The views of a scene show one set of named points, each view turned or mirrored, shifted and resized as a whole, with a little noise and some points left out.

Scene 1
View 1
Donos: [ -6  11  10   5   6 -13  18 -13 -11  -9   9  -3 -27   9 -13 -17  15  -5
   9 -19  -1  -2]
Teli: [-11   9   8  13   1   5   0  -4 -17 -13  14   3 -16  12 -10 -17   3  -8
  -4  -5 -22 -13]
laso: [  1  -1  13  22  -1  -6  -2  -5  -5  -2   0   6 -32   9  -6 -11   6 -26
   6  -7  -7  -2]
dobo: [ -4  10  -8   0  -1  -2   3  -3 -14   2  12 -13 -10   3  -3  -3  12 -13
  14  -7  -8   2]
nel: [  3  -2   1  19  -4  -4  -9   0  -5   8   1  -2 -25   4   0  -1   5 -33
  13  -2  -7   4]
lig: [ -1   5 -10   9  -4   4  -9   3 -12   6   9 -10 -11   3   2   2   6 -26
  14   0 -13   2]
Tutab: [-14  18  -3  -2   2   6   6  -4 -23 -12  20  -9  -4   8  -9 -13   8   2
   1  -7 -18 -11]
dida: [  7   0 -19   6  -6  -4 -12   4  -5  23   5 -20 -14  -4   8  14  11 -39
  29   0   0  15]
mabek: [ -1  10 -16  -4  -2  -5   2  -1 -12  10  12 -20  -9   0   1   4  15 -20
  23  -8  -2   8]
taf: [-15  22 -19 -17   2   5   9  -3 -25  -4  26 -24   8   2  -5  -4  14   4
  12  -9 -13  -4]
puro: [ -9  12   5   5   3  -3   8  -7 -15  -8  12  -4 -18   8 -10 -14  10  -6
   5 -11 -11  -6]
Folid: [ -5   8  12  11   4 -10  12 -10 -10  -8   7   1 -29  10 -12 -16  12 -11
   7 -15  -3  -3]
mil: [ -9  15 -13  -5  -2   7   0   0 -20  -1  19 -17  -1   3  -2  -2   9  -9
  10  -3 -15  -4]
Mal: [ -2   0  13  25  -1  -1  -5  -3  -9  -6   2   8 -30  10  -7 -13   2 -24
   1  -3 -14  -6]
botuf: [ -8  14 -20  -6  -3   8  -4   3 -20   4  20 -21   2   1   1   3   9 -13
  14  -1 -15  -1]
guzis: [  2   8 -19  -3  -1  -7   1   0 -10  15  10 -23 -10  -2   3   8  16 -24
  27  -7   1  13]
kimub: [ 10   4 -33  -6  -6  -9  -7   5  -4  33   7 -33  -6  -9  13  24  18 -39
  43  -4  10  25]
ros: [ -6  15 -26 -12  -4   7  -4   4 -19  10  20 -27   6  -2   3   9  12 -14
  21  -2 -11   5]
gem: [ -8  20 -36 -22  -3   6   1   4 -21  13  26 -38  14  -6   5  13  16 -10
  27  -4  -7   8]
vibi: [-13  21 -30 -18  -3  12  -1   4 -26   5  27 -30  15  -1   2   6  11  -3
  17  -2 -16  -1]
View 2
lig: [ -3  -6  -2  -4  -8  -4  -8  -8  10  -9   9  -5  -2   0   1 -17  -2   1
   7  -6   4 -11]
kimub: [  3  -8  -4  12 -21   8  -3  20  24 -33  11 -27 -13  21  18 -13   1  -6
   2 -22 -16 -11]
Tutab: [ 11  -8   6   4   1 -14  -6 -21   0  12 -14   6   0  -6  12  -1  -2  -8
   4   5  15   6]
Mal: [ -6 -11  -2  -7  -3 -11  -4 -19  -1  14  14   8  -7  -5 -16 -19  -2   8
   4  -3  14 -12]
mil: [  8  -6   3   3  -3  -8  -8 -13   8  -3 -10  -3   1  -2  15  -5  -2  -8
   6   0   7   2]
laso: [ -5 -13  -2  -3  -7  -9  -1 -14   0  15  16   6 -12  -1 -16 -18   0  10
   2  -8  12 -12]
puro: [  7 -12   3   5  -3 -12  -1 -17  -1  17  -1   5  -8  -1   0  -6  -1  -2
   0  -3  14   1]
Folid: [  5 -16   2   7  -6 -12   3 -14  -4  24   6   7 -15   2  -8  -8   0   3
  -5  -6  14  -2]
botuf: [ 10  -5   3   5  -5  -6  -9 -10  10  -9 -12  -6   2  -1  21  -4  -2 -11
   6   0   5   2]
guzis: [  5 -10  -1  10 -13   0  -3   5  14 -12   4 -14 -11  12  12  -8   0  -5
   1 -14  -3  -4]
dida: [ -3  -7  -5   2 -16   3  -5   7  17 -23  14 -17  -9  11   6 -18   0   0
   5 -15  -7 -14]
gem: [ 15  -4   4  13 -10   0  -9   2  18 -24 -18 -18   1   9  36   1  -1 -18
   4  -5  -5   6]
Teli: [  3  -8   3  -4   1 -15  -7 -25  -2  16  -2  10  -1 -10  -2 -10  -2   0
   6   4  19  -2]
taf: [ 18  -7   7  12  -3  -9  -6 -12   7   0 -22  -4   0   1  26   4  -2 -16
   3   2   7  10]
nel: [ -7  -9  -3  -4 -10  -4  -4  -7   7  -2  18  -2  -9   2  -9 -20   0   7
   4 -10   5 -14]
vibi: [ 15  -2   5   8  -5  -5 -11  -9  15 -17 -21 -11   6   0  32   2  -3 -18
   8   2   2   7]
mabek: [  6  -9   1   9 -10  -3  -3   0  11  -7   1 -10  -9   9  12  -8   0  -6
   2 -11   0  -3]
View 3
mil: [ -5   1   2   2  -4   7  -1  -2 -18  -6 -15  10   8 -12  16  17   7   9
  -2   5   4  -5]
mabek: [-13  21  16   4 -11   0   2   4 -10  -7 -13  13   2 -11   9  13   5   3
  -1  21  -4 -11]
puro: [ -5 -11  20   6  -1   9 -19 -15 -15  -8  -6  -9   8 -21   6   4   4   6
  -6   6  -5  -3]
Mal: [ -4 -15  15   3  -9  22 -24 -18   0  -6 -11  -6   8 -11 -17 -15  -5   5
  -2  -2 -25 -17]
vibi: [ -5   9  -8  -1  -2   0  12  10 -26  -6 -18  23   7 -10  33  35  11  12
  -1   9  17   1]
botuf: [ -6   7  -2   1  -7   7   5   4 -16  -6 -18  19   6  -9  17  21   7   9
   0   8   4  -6]
dida: [-16  34  11   0 -23   5  10  11   4  -6 -21  28  -1   2  -6   5   2   1
   3  24 -19 -26]
lig: [ -8   8   4   0 -15  15  -2   0  -1  -5 -19  15   4  -3  -6   2   0   5
   1   8 -16 -19]
laso: [ -7  -6  23   4 -11  17 -23 -17   2  -5  -9  -6   5 -13 -17 -15  -4   1
  -2   7 -26 -19]
Donos: [-10  -4  37  10  -1   2 -25 -18 -13  -9   0 -18   7 -27   4  -2   2   2
  -9  15  -7  -3]
Tutab: [ -1 -18   6   4   4   9 -12 -12 -24  -7 -10  -3  10 -21  18  15   6  12
  -6  -1   7   3]
gem: [-11  28  -1   1  -7  -8  19  18 -24  -7 -19  29   3  -9  32  36  13   8
   1  22  17  -3]
nel: [ -9   9  15   2 -17  16  -9  -5   4  -5 -15   9   4  -4 -15 -10  -3   1
   1  11 -26 -24]
kimub: [-23  57  16   2 -25  -8  21  25   1  -6 -19  38  -5   2   3  16   6  -2
   5  40 -11 -25]
taf: [ -6   1   5   3   2  -2   1   1 -29  -7 -11   8   8 -20  31  29  11  10
  -5   9  18   6]
dobo: [ -9   6  14   4  -6   4  -5  -3 -13  -6 -12   6   6 -14   9  10   4   5
  -3  13  -3  -8]
ros: [ -9  19  -2   0  -8   1  13  11 -17  -6 -19  25   5  -7  21  27   9   8
   0  15   7  -7]
View 4
vibi: [ -2 -10   8  -4  -6   7  -8   4   1  -5  -5 -10  25   3   0   9   4 -22
   5  13  11 -15]
dobo: [ 2  1  3 -6 -1  0  1  3  5 -2 -4 -6  6  5  5  3  2 -8 -3 12  4  0]
lig: [  0   5   8  -9  -4  -5  11  -4   6  -1  -7 -13   4   2   8   1   0  -8
 -10   1   1  -2]
mil: [  0  -2   3  -2   0   2  -2   4   3  -3  -7  -9  11   1   3   5   5 -14
  -1  11   7  -5]
Mal: [  5  12  -3   3   8  -9  13   1   8   0 -11  -9 -12  -1   9  -1   6  -1
 -14   1  -1   8]
ros: [ -3  -6  11 -11  -9   4  -2   0   2  -4  -3 -10  20   6   3   6   0 -17
   0  12   7 -11]
laso: [  4  12  -2  -3   6  -8  13   1   9   1  -7  -7 -12   3  10  -3   2   1
 -13   5  -1  11]
kimub: [ -8   0  22 -35 -24   1   7  -8   8  -2   6  -8  21  17   7   2 -16  -8
  -6  11   0  -4]
Folid: [  5   8  -6   0   9  -3   3   8   7  -1  -5  -1 -10   5   7   0   4   1
  -6  15   1  13]
dida: [ -4   5  16 -24 -15  -4  11  -8   8  -1   0 -11  11  10   9   0  -9  -7
 -11   4  -1  -2]
guzis: [ -2   1  11 -19 -11   1   3  -2   6  -2   1  -6  12  11   6   2  -7  -8
  -5  14   2   0]
puro: [ 5  4 -5  3  8  0  1  7  5 -2 -7 -4 -3  3  4  2  6 -5 -4 13  4  6]
taf: [  1  -8   1   0   1   7 -10   8   1  -5  -4  -5  16   4   0   8   6 -17
   6  19  10  -8]
Donos: [ 6  6 -7  0  9  0  0 10  6 -2 -2  3 -9  8  6  2  3  1 -3 21  3 14]
nel: [  1  10   6 -10  -2  -8  14  -4   8   1  -6 -11  -4   4  10  -2  -2  -2
 -14   1  -2   5]
Teli: [  5   5  -7  11  11  -4   4   6   4  -1 -12  -9  -6  -4   5   2  11  -8
  -6   6   4   3]
Tutab: [  4  -2  -5   9   8   2  -5   8   2  -4  -9  -6   4  -1   2   6  11 -13
   1  13   8  -2]
View 5
Donos: [-11  11 -15  15 -10   3   3   2 -11  -3 -11   2   5   7  -2   6  14 -17
   0   5   3 -18]
mabek: [ -2  11  -1  15 -13  -7  13   3 -13  -4   8  11   8  -3  -5  -3  -6  -1
  18  -2   5 -16]
Tutab: [-11   3   5  16  -2  -6  -9   4 -12  -5 -10  15   5   0  -5   5  11   4
  -5  -1   6 -11]
lig: [ -3   5  -3   5  -3   0  14   9  -4 -11  10   9  11  -5   3  -2   4   5
  20  -7   0  -7]
ros: [ -2   7  12  17 -10 -15   6   4 -16  -4  10  20   6  -9 -10  -4 -10  12
  16  -6   7 -14]
puro: [-10   7  -7  12  -4   0   0   4  -9  -6  -8   7   5   3  -1   5  14  -6
   0   1   3 -13]
Folid: [-10  10 -16  11  -6   5   5   4  -7  -6  -9   1   6   6   2   5  17 -14
   1   4   1 -14]
kimub: [  7  16  -2  14 -21 -11  31   2 -15  -3  27  11  11  -9  -8 -11 -26   2
  41  -6   5 -20]
gem: [  1   9  19  21 -13 -21   6   2 -20  -1  14  25   6 -11 -15  -6 -20  15
  19  -6  11 -17]
guzis: [  0  12  -3  14 -15  -7  18   3 -14  -3  12  11   8  -4  -6  -5 -10  -2
  23  -3   4 -17]
dida: [  2  11  -5   8 -12  -4  26   7  -8  -8  21   8  12  -7  -1  -7 -10   3
  34  -7   1 -13]
laso: [ -8   7 -17   2  -2  10  12   9   0 -11  -1  -1  11   4   9   3  19 -10
  11  -2  -3  -8]
taf: [ -7   6  12  23  -9 -15  -7   1 -19   0  -4  21   3  -3 -13   1  -3   6
   0  -1  10 -17]
Mal: [-10   4 -15   1   2  11   9  10   2 -14  -2   0  10   3  10   4  22  -5
   9  -3  -4  -5]
botuf: [ -4   5  10  14  -6 -11   3   5 -12  -6   6  18   7  -6  -7  -1  -3  11
  12  -5   6 -11]
dobo: [ -6   8  -2  14  -8  -5   6   4 -11  -5   2  10   7  -1  -4   0   2  -1
  10  -2   5 -14]
mil: [ -6   5   6  15  -5  -9   0   5 -12  -6   1  16   6  -4  -6   1   2   6
   7  -4   5 -12]
vibi: [ -4   4  19  21  -8 -19  -4   3 -18  -2   5  25   5  -9 -13  -2 -10  16
   8  -6  10 -14]
Teli: [-12   1  -3   8   3   2  -4   9  -4 -11  -9   8   7   2   3   6  21   0
  -2  -3   1  -6]

In a view up to two points have been moved. Name them for each view, in the order of its rows, or write -.
view 1 -> lig
view 2 -> botuf
view 3 -> -
view 4 -> -
view 5 -> gem
